A landscape with many valleys, sampled at points; each row gives a point and its height.
A ball rolls from a point to the lowest of its 4 nearest points, and stops where none of them is lower. Distance is the straight distance between rows; heights are no part of it.
k_494 h=348: [126 130 117 101 132 155 162 134  94 114 132 183 142  99 126 154 132 137
 124 106 176  85 118 153 165 133]
k_598 h=441: [112 152  99 143 111 153 124 129  89  87  73 112 101 137 163 186  96 120
 153 111  92 104 129 159  80  98]
k_991 h=452: [117 121 114 130 124 148 150 152  96  86  81 135 148 116  97 114 144 112
 161 135 169 130 134 163 116 171]
k_680 h=278: [150  98 152 113 129 106 139 115 146 105 137 119 182 116 136 108 137 108
 131 152 129 144 151 155  97 163]
k_168 h=198: [134  92 160  84  87 113 160 116 149 130 171 103 154 113 146 152 116  98
 140  92  81 146  97 136  99 148]
k_674 h=194: [152  75  93 112  96  71 165  86 137 173 131  94 196 104 138 104 147 132
 136 127 102 133 149  94 158 143]
k_318 h=250: [130  81 113 105 118 163 124 123 101 118 140 135 158  96 165 154 136 124
 140  90  69 118 112  95 111 111]
k_31 h=407: [112 167 149 166 114  33 155 126 167  97 169 125 123 189 165  75  81 152
  91 121  73 180 128  92 128 109]
k_383 h=480: [128 138 126 111 125 168 133 143  91  85 115 111 125 125 138 155 117 108
 134  97 108 138 126 161  80 138]
k_110 h=690: [162 180  93 183 158 114 127 182 113 178 122 107  87 163 147 137  84 198
 130 168 160 124 200  91 138 113]
k_11 h=383: [101 145 129 143 159 122 106 134 124 101  84 126  77 120  69  84 136 105
 164 137 199  92 147 165 120 137]
k_245 h=525: [124 176 128 137 185 132  72 168 170 125 145 129  65 171  70  93 123 132
 104 188 147 122 166 136  96 116]
k_413 h=429: [127 118 158 131 101 128  99 105 191 100 134 126 110 161 139 153  94 101
 101 140  25 154  62 142 119  91]
k_153 h=215: [ 98 129 189  94  69  84 159  88 196 117 165 124 131 106 145 164  91  75
 147  79  59 130 118 138  85 141]
k_207 h=300: [124  99  80 104 116 132 151 135 143 156  82 167 168  88  69  87 156 123
 163 163 187 122 160 123 156 133]
k_854 h=392: [110 118 146 143 110 117 126 130 112  83 108 115 122 149 135 146 105 127
  87 128  79 169 112 165  77 117]
k_696 h=540: [102 132 135 116 155 160  93 148  96  88 111 155 101 133 114 166 127 118
 136 113 133 104  87 172 142 156]
k_712 h=427: [135 125 120  87 161 168 109 169 119  85 110 154 132 113 100 150 133 156
 138 141 198 110 128 143 168 166]
k_927 h=258: [141 113 134 117  77 115 105  83 202 162  83 149 157 112  64  69 142 130
 122 206 116 128 152 130 146 125]
k_194 h=274: [141 110 179 140  91  98 138 114 169  94 125 136 159 170 178 107 104  90
 104 107  58 158 105 132  97 132]
k_977 h=297: [146  87  94  80  84 140 120 112 118 189 142 141 178 117  98 127 148 154
 174 138 162 112 121  76 155 107]
k_961 h=321: [117 102 118  77 139 155 111 112 157  98 132 151 139 133 129 180 130  99
 117 102 107 136  90 154 138 129]
k_957 h=389: [138 160 144 131 158 113 119 131 166 130 142 114 125 186 130  84 141 154
  86 173 129 184 146 133 116 111]
k_446 h=206: [130  77 121  98  93 118 143 107 118 163 181 103 169 101 145 153 126 143
 144 103  66 121 121  96 144  82]
k_640 h=243: [125 100  99 126 135 187 127 138  71 150 157 106 131  70 177 144 137 112
 168 103  99 115 116 117 128 111]
k_216 h=621: [125 194 112 197 148  95  91 177 129 148 120 108  42 169 102 108 114 171
 136 159 181 109 176 127 117 121]
k_161 h=369: [115 150 103 148 178 163 148 130  59 112 132 120 134 104 142 149 149 109
 175 107 124 138 124 123 135 158]
k_963 h=417: [124 117 134  90 124 157 105 138 134  69 102 111  96 145 161 202  89  83
 154 132  79 132  82 144  68  80]
k_887 h=582: [138 141 135 131 156 127  84 135 177 124 105 147  98 121  73  67 175 119
 112 192 194 116 191 156 106 153]
k_457 h=142: [148 114 106  90  96 105 178 119 114 182 172 102 194  57 142 153 121 111
 168  72  80 121 122 118 166 125]
k_859 h=182: [ 96 139 152 185 146 122 104 138  96  86  77 111 111 174 117 136 119 162
 141 105 175 138 141 183 111 132]
k_425 h=220: [121  93 123  95 114  93 169 105 122 205 180  77 183 107 172 131 114 135
 115  79  94 127 112  93 152  56]
k_40 h=398: [138 149 111 109 206 198 162 151  90 151 172 157 148  83 132 143 156 125
 150  90 178  91 108 109 197 136]
k_148 h=346: [145  92 108  94  99 142 115 127 164 152 119 166 142 106  83 121 158 134
 122 157 201  80 120 134 177 140]
k_547 h=396: [109 159 141 194 192 204 130 100  96 162 166 124 127  54 113 135 130 120
 181  97 146  92 120  95 166 110]
k_675 h=443: [110 127 135 141 135 125 164 121  65  85 106 120 132 114 152 130 135  94
 165  80 102 139 121 146  93 165]
k_764 h=292: [128 113 108  88 147 187 136 121  81 103 115 155 141 111 132 172 136 102
 140 101 103 106 129 130 138 138]
k_251 h=316: [105 152 144 167 159 137 110 139 114 104 100 138 106 205 131 145 125 176
  77 136 159 115 132 158 122 101]
k_875 h=430: [119 162 148 165 124  94 124 138 119 113 117 107  94 193 132 130 109 141
 139 132 155 173 137 142 104 134]
k_36 h=459: [144 169 101  80 138 147 111 144 123 143 130 180  96  93  98 133 147 104
 153 117 184  68 117 110 179 124]
k_204 h=195: [154 105  97  82 116 164 135 124 113 137 142 123 152  86 132 132 154  99
 151 116 136 139 129 118 162 132]
k_296 h=384: [108 135 152 147  95 112 125 117 122  96 109 100 118 137 145 147 104 106
 126 103  67 153 146 134  59 124]
k_907 h=611: [143 101 110 130 115 126  95 149 149 152  95 131 114 104  85  92 150 111
 122 164 171 106 165 145  96 165]
k_452 h=488: [108 121 130 121 145 161 123 128  81  53 112 128 119 118 141 168 120 138
 126  98 139 123 119 159 112 156]
k_988 h=557: [137 167 146 171 147  62 129 138 141 115 120 104 114 164 118 111 126 134
  76 166 108 158 153 139 113 155]
k_939 h=659: [102 143 154 108 141 155  89 159 139  93 108 149  96 178  90 160 145 139
  98 171 196  92 100 149 146 146]
k_962 h=593: [114 132 168 157 149 117  91 107 185 127 129 133 146 181 137 103 133 126
  82 144  88 181 100 138 130 111]
k_467 h=201: [134  84 142  84  73 148 123  87 157 141 146 118 177 139 150 167 120 135
 132 121  83 118  86 125 146 103]
k_865 h=202: [ 88 164 104 115 148 113 133 166  95  90 110 150 111 137  99 136 140 120
 133 126 205  93 130 150 136 180]
k_834 h=677: [130 121 131 146 138 145 104 132 146 107 115 139 127 145  88 115 157 122
 100 185 168 149 134 123  95 148]
k_704 h=354: [119 150 183 170 114  71 131 108 181 110 155 103 102 152 162 101  96 119
  90 102  69 162 112 156  86 136]
k_755 h=413: [126 140  95 113 134 158 164 118  93 201 144 149 141  66 124 126 150 131
 165 112 205  59 130 110 190 139]
k_256 h=349: [137 142 152 143 160 117  96 154 175 110  99 133  94 194 116  80 125 140
  47 180 147 122 155 130 108 138]
k_72 h=82: [165 153 151 148 155  99 105 144 187 135 138 124  75 171 127  80 142 130
 102 197 135 153 171  93 108 151]
k_828 h=333: [111 128 167 117  90 103 127 120 146 104 110 107 124 152 144 147  94 117
 137 120  45 165 100 149  92 105]
k_872 h=382: [151 144 112 115 145 178 142 133 105 167 157 174 160  82 130 159 149 154
 127 105 196  76 125  82 207 116]
k_693 h=446: [112 145 169 177 125  82  98 103 166  83 130 115 117 191 141 112 108 145
  74 123  64 201 112 115 116 105]
k_94 h=308: [106 152 113 203 114 136 112 127  84 107  97 108  96 172 146 149  92 180
 121 103 125 124 143 173 106 106]
k_985 h=130: [102  88 127  92  90  92 120  98 162 127 146 118 167 113 154 140 101  87
 128 108  68 139  99 128 154 114]
k_345 h=428: [140 146  88  93 111 133 123 135 132 134 135 189 130  94  62  92 145 133
 153 159 179  74 121 156 188 151]
k_409 h=536: [141 118 109 123 152 153 184 152  67 193 132 124 168  51 149 131 163 135
 146  97 120 119 136 133 144 148]
k_48 h=285: [ 89 161 131 180 141 125  94 119  89  83  87 114  94 190 131 147 115 150
 122 128 168 123 129 153 122 133]
k_130 h=581: [118 147 130 213 143 128 115 136 111 121 133 105  92 193 143 107  81 184
 112 145 133 173 149 115 129 139]
k_284 h=539: [122 162 158 200 124 101 120 136 124 103 124  95  96 198 151 137 106 164
  93 129  89 157 138 109  94 132]
k_522 h=372: [135 114  93 115 148 137 131 138 130 219 156 137 180  93 106 104 182 176
 152 110 204  98 115  57 164  92]
k_300 h=478: [111 154 119 101 129 140  98 172 129 104  94 171  48 108  86 109 146  91
 153 156 232  71 127 157 156 139]
k_895 h=387: [110 105 152  98 131 147 128 140 129 115 129 127 126 111 149 179  98  76
 152 115  63 174 127 133  89 105]
k_648 h=267: [117 139 176 127 108  89 150  82 203  91 115 137  87 136 136 123  62  67
 133 117  47 143 108 114  82 122]
k_689 h=350: [132 116 122 112 114 152 108 121 149 107 119 132 147 131 109 146 152 128
 119 124 151 105 115 146 134 170]
k_432 h=225: [148 102 157 143 114  85 149  95 176 142 139 136 180 137  97  92 137  91
 127 163 119 147 152 122 152 181]
k_818 h=596: [133 140 159 179  90  98 107 114  90  83 107  74  91 149 156 142  88 153
 117 126 129 153 166 141  70 138]
k_174 h=538: [139 165  87 156 170  84 146 169 166 132 146 111 106 208 143 115 123 180
 111 168 131 178 152  79 111  83]
k_237 h=293: [130 108 101 128 151 143 120 110 104 173 183 117 167  79 144 153 150 163
 127 118 137 135 106  56 143  55]
k_624 h=436: [108 140  93 121 154 154 145 124  96  92  97 126 116 114 148 141 162 101
 165  92 116 124 119 155  80 147]
k_322 h=318: [167 101 100 109 116  93 151 139  91 159  98 149 183  95 102  98 157  96
 152 134 174  91 172 127 132 163]
k_548 h=219: [132  90 151 137 108 103 168 110 110 122 116 108 162  99 126 127 118  96
 114 117 113 143 140 152 112 170]
k_817 h=178: [156 106 107 144 105 152 137 105  94 174 183  65 139  69 186 137 114 132
 154  92  95 133 127  92 145  69]
k_406 h=275: [153 121 126  89 184 214 116 105  81 139 141 123  88  60 146 184 129 111
 149 129  90 107 118 111 122 112]
k_356 h=679: [108 156 110 179 157 121 100 169 122 139 115 142  56 176 135 112 105 209
 105 172 176 125 161 120 126  85]
k_198 h=252: [134 132 120 165 128 123 173 112  72 195 193 106 160  86 145 121 137 163
 139  72 145 128 113  87 146  70]
k_439 h=520: [125 101 149 123 145 145  94 117 128 119 106 149 122 170 105 134 133 135
  99 152 166 140 106 143 129 156]
k_97 h=177: [129 101 127  94  81  87 156 127 156 150 170 124 136  69 176 131 120  89
 115 100  62 142 114 125 108 159]
k_294 h=633: [125 109 133 124 136 108 112 151 137 120 102 114 117 166  96 100 145 112
 122 190 154 128 175 151  98 148]
k_362 h=469: [128 178 126 185 150  69 149 137 154 108 184 100  85 196 150  92 123 183
  74 148  67 187 130  88  90  84]
k_213 h=332: [158 147 107 152 161 158 143 135  79 198 166 137 138  52 122 112 144 140
 143  92 128 114 124  82 175 107]
k_489 h=127: [126  94 114  80  97  99 172 125 118 161 141  84 174 101 136 130 152 120
 144 116 139 140 144 106 139 148]
k_298 h=580: [136 168 150 193 143 118  87 134 113 112 123 117  94 193 137 135 103 174
  98 150 101 158 139 121  96 115]
k_117 h=329: [138 100 150  88 104 112 154 123 211 113 117 121  97 115 138 145  70  76
 144 120  58 132  87 104 140 111]
k_228 h=415: [128 162 114 131 131 183 165 109 120 180 175 163 125  90 103 113 166 134
 166  88 207  83 126 102 198 107]
k_311 h=537: [134 135 151  75 128 154 110 148 128 123 106 177  89 101  87 120 140 134
 138 163 192  83  98 154 171 144]
k_551 h=578: [161 162 129 180 161 112  99 162 138 123 130 120 104 194 148  97 138 176
  80 161 145 163 153 127 117 116]
k_542 h=199: [141  98  99 108  80  99 151  97 154 173 107 143 188 132 117 118 156 129
 125 145 131 134 142 118 179 134]
k_396 h=186: [121  89 173 131  79  79 141 112 149 122 139 118 194 123 139 115 123  98
 107 109  75 147 131 127 149 174]
k_18 h=200: [136  69 131  65 106 146 113 122 142 145 157 143 161 133 117 130 148 130
  98 105 105 113 103 146 139 147]
k_361 h=490: [127 154  95 104 149 142 149 146 135 128  85 174 126  62  82  76 165 112
 193 118 195  70 150 162 156 158]
k_367 h=255: [138 117 119  95 105 125 121 144 136 164 125 152 142 141 106 115 150 134
 123 147 159  97 126 127 151 152]
k_737 h=279: [143 131 110 107 158 156 133 139 110 107 111 152 129 110 140 151 155 117
 132 105 159 135 121 120 138 171]
k_744 h=542: [119 153 152 163 158 137  96 106 157  95 117 148 121 190 152 115 137 162
  56 163  85 177  89 151 110 103]
k_831 h=244: [161 108  91 105  94 144 140 106 117 182 118 147 178 120  87  84 157 128
 146 161 156 114 147 117 134 154]
k_205 h=254: [125 104 122  98  81 110 158 109 145 180 176 117 130  76 190 123  93 103
 127  99  75 113  97  75 151  63]
k_498 h=426: [112 117 142 132 118 142 132 121  92  93  88  90  91 108 156 167  73 114
 144 111  67 137 122 163  68  87]

For each start below, name the point where the ball stops.
k_963 | k_985
k_296 | k_985
k_362 | k_985
k_854 | k_985

Call two points neighbours if one is among the 4 nearest of the other. Go from one point of each pair to the other, from neighbour to neighbour, staying as low as possible. Name the highest point that can't be avoided.
k_18 and k_817 | k_446
k_985 and k_18 | k_467
k_72 and k_865 | k_174
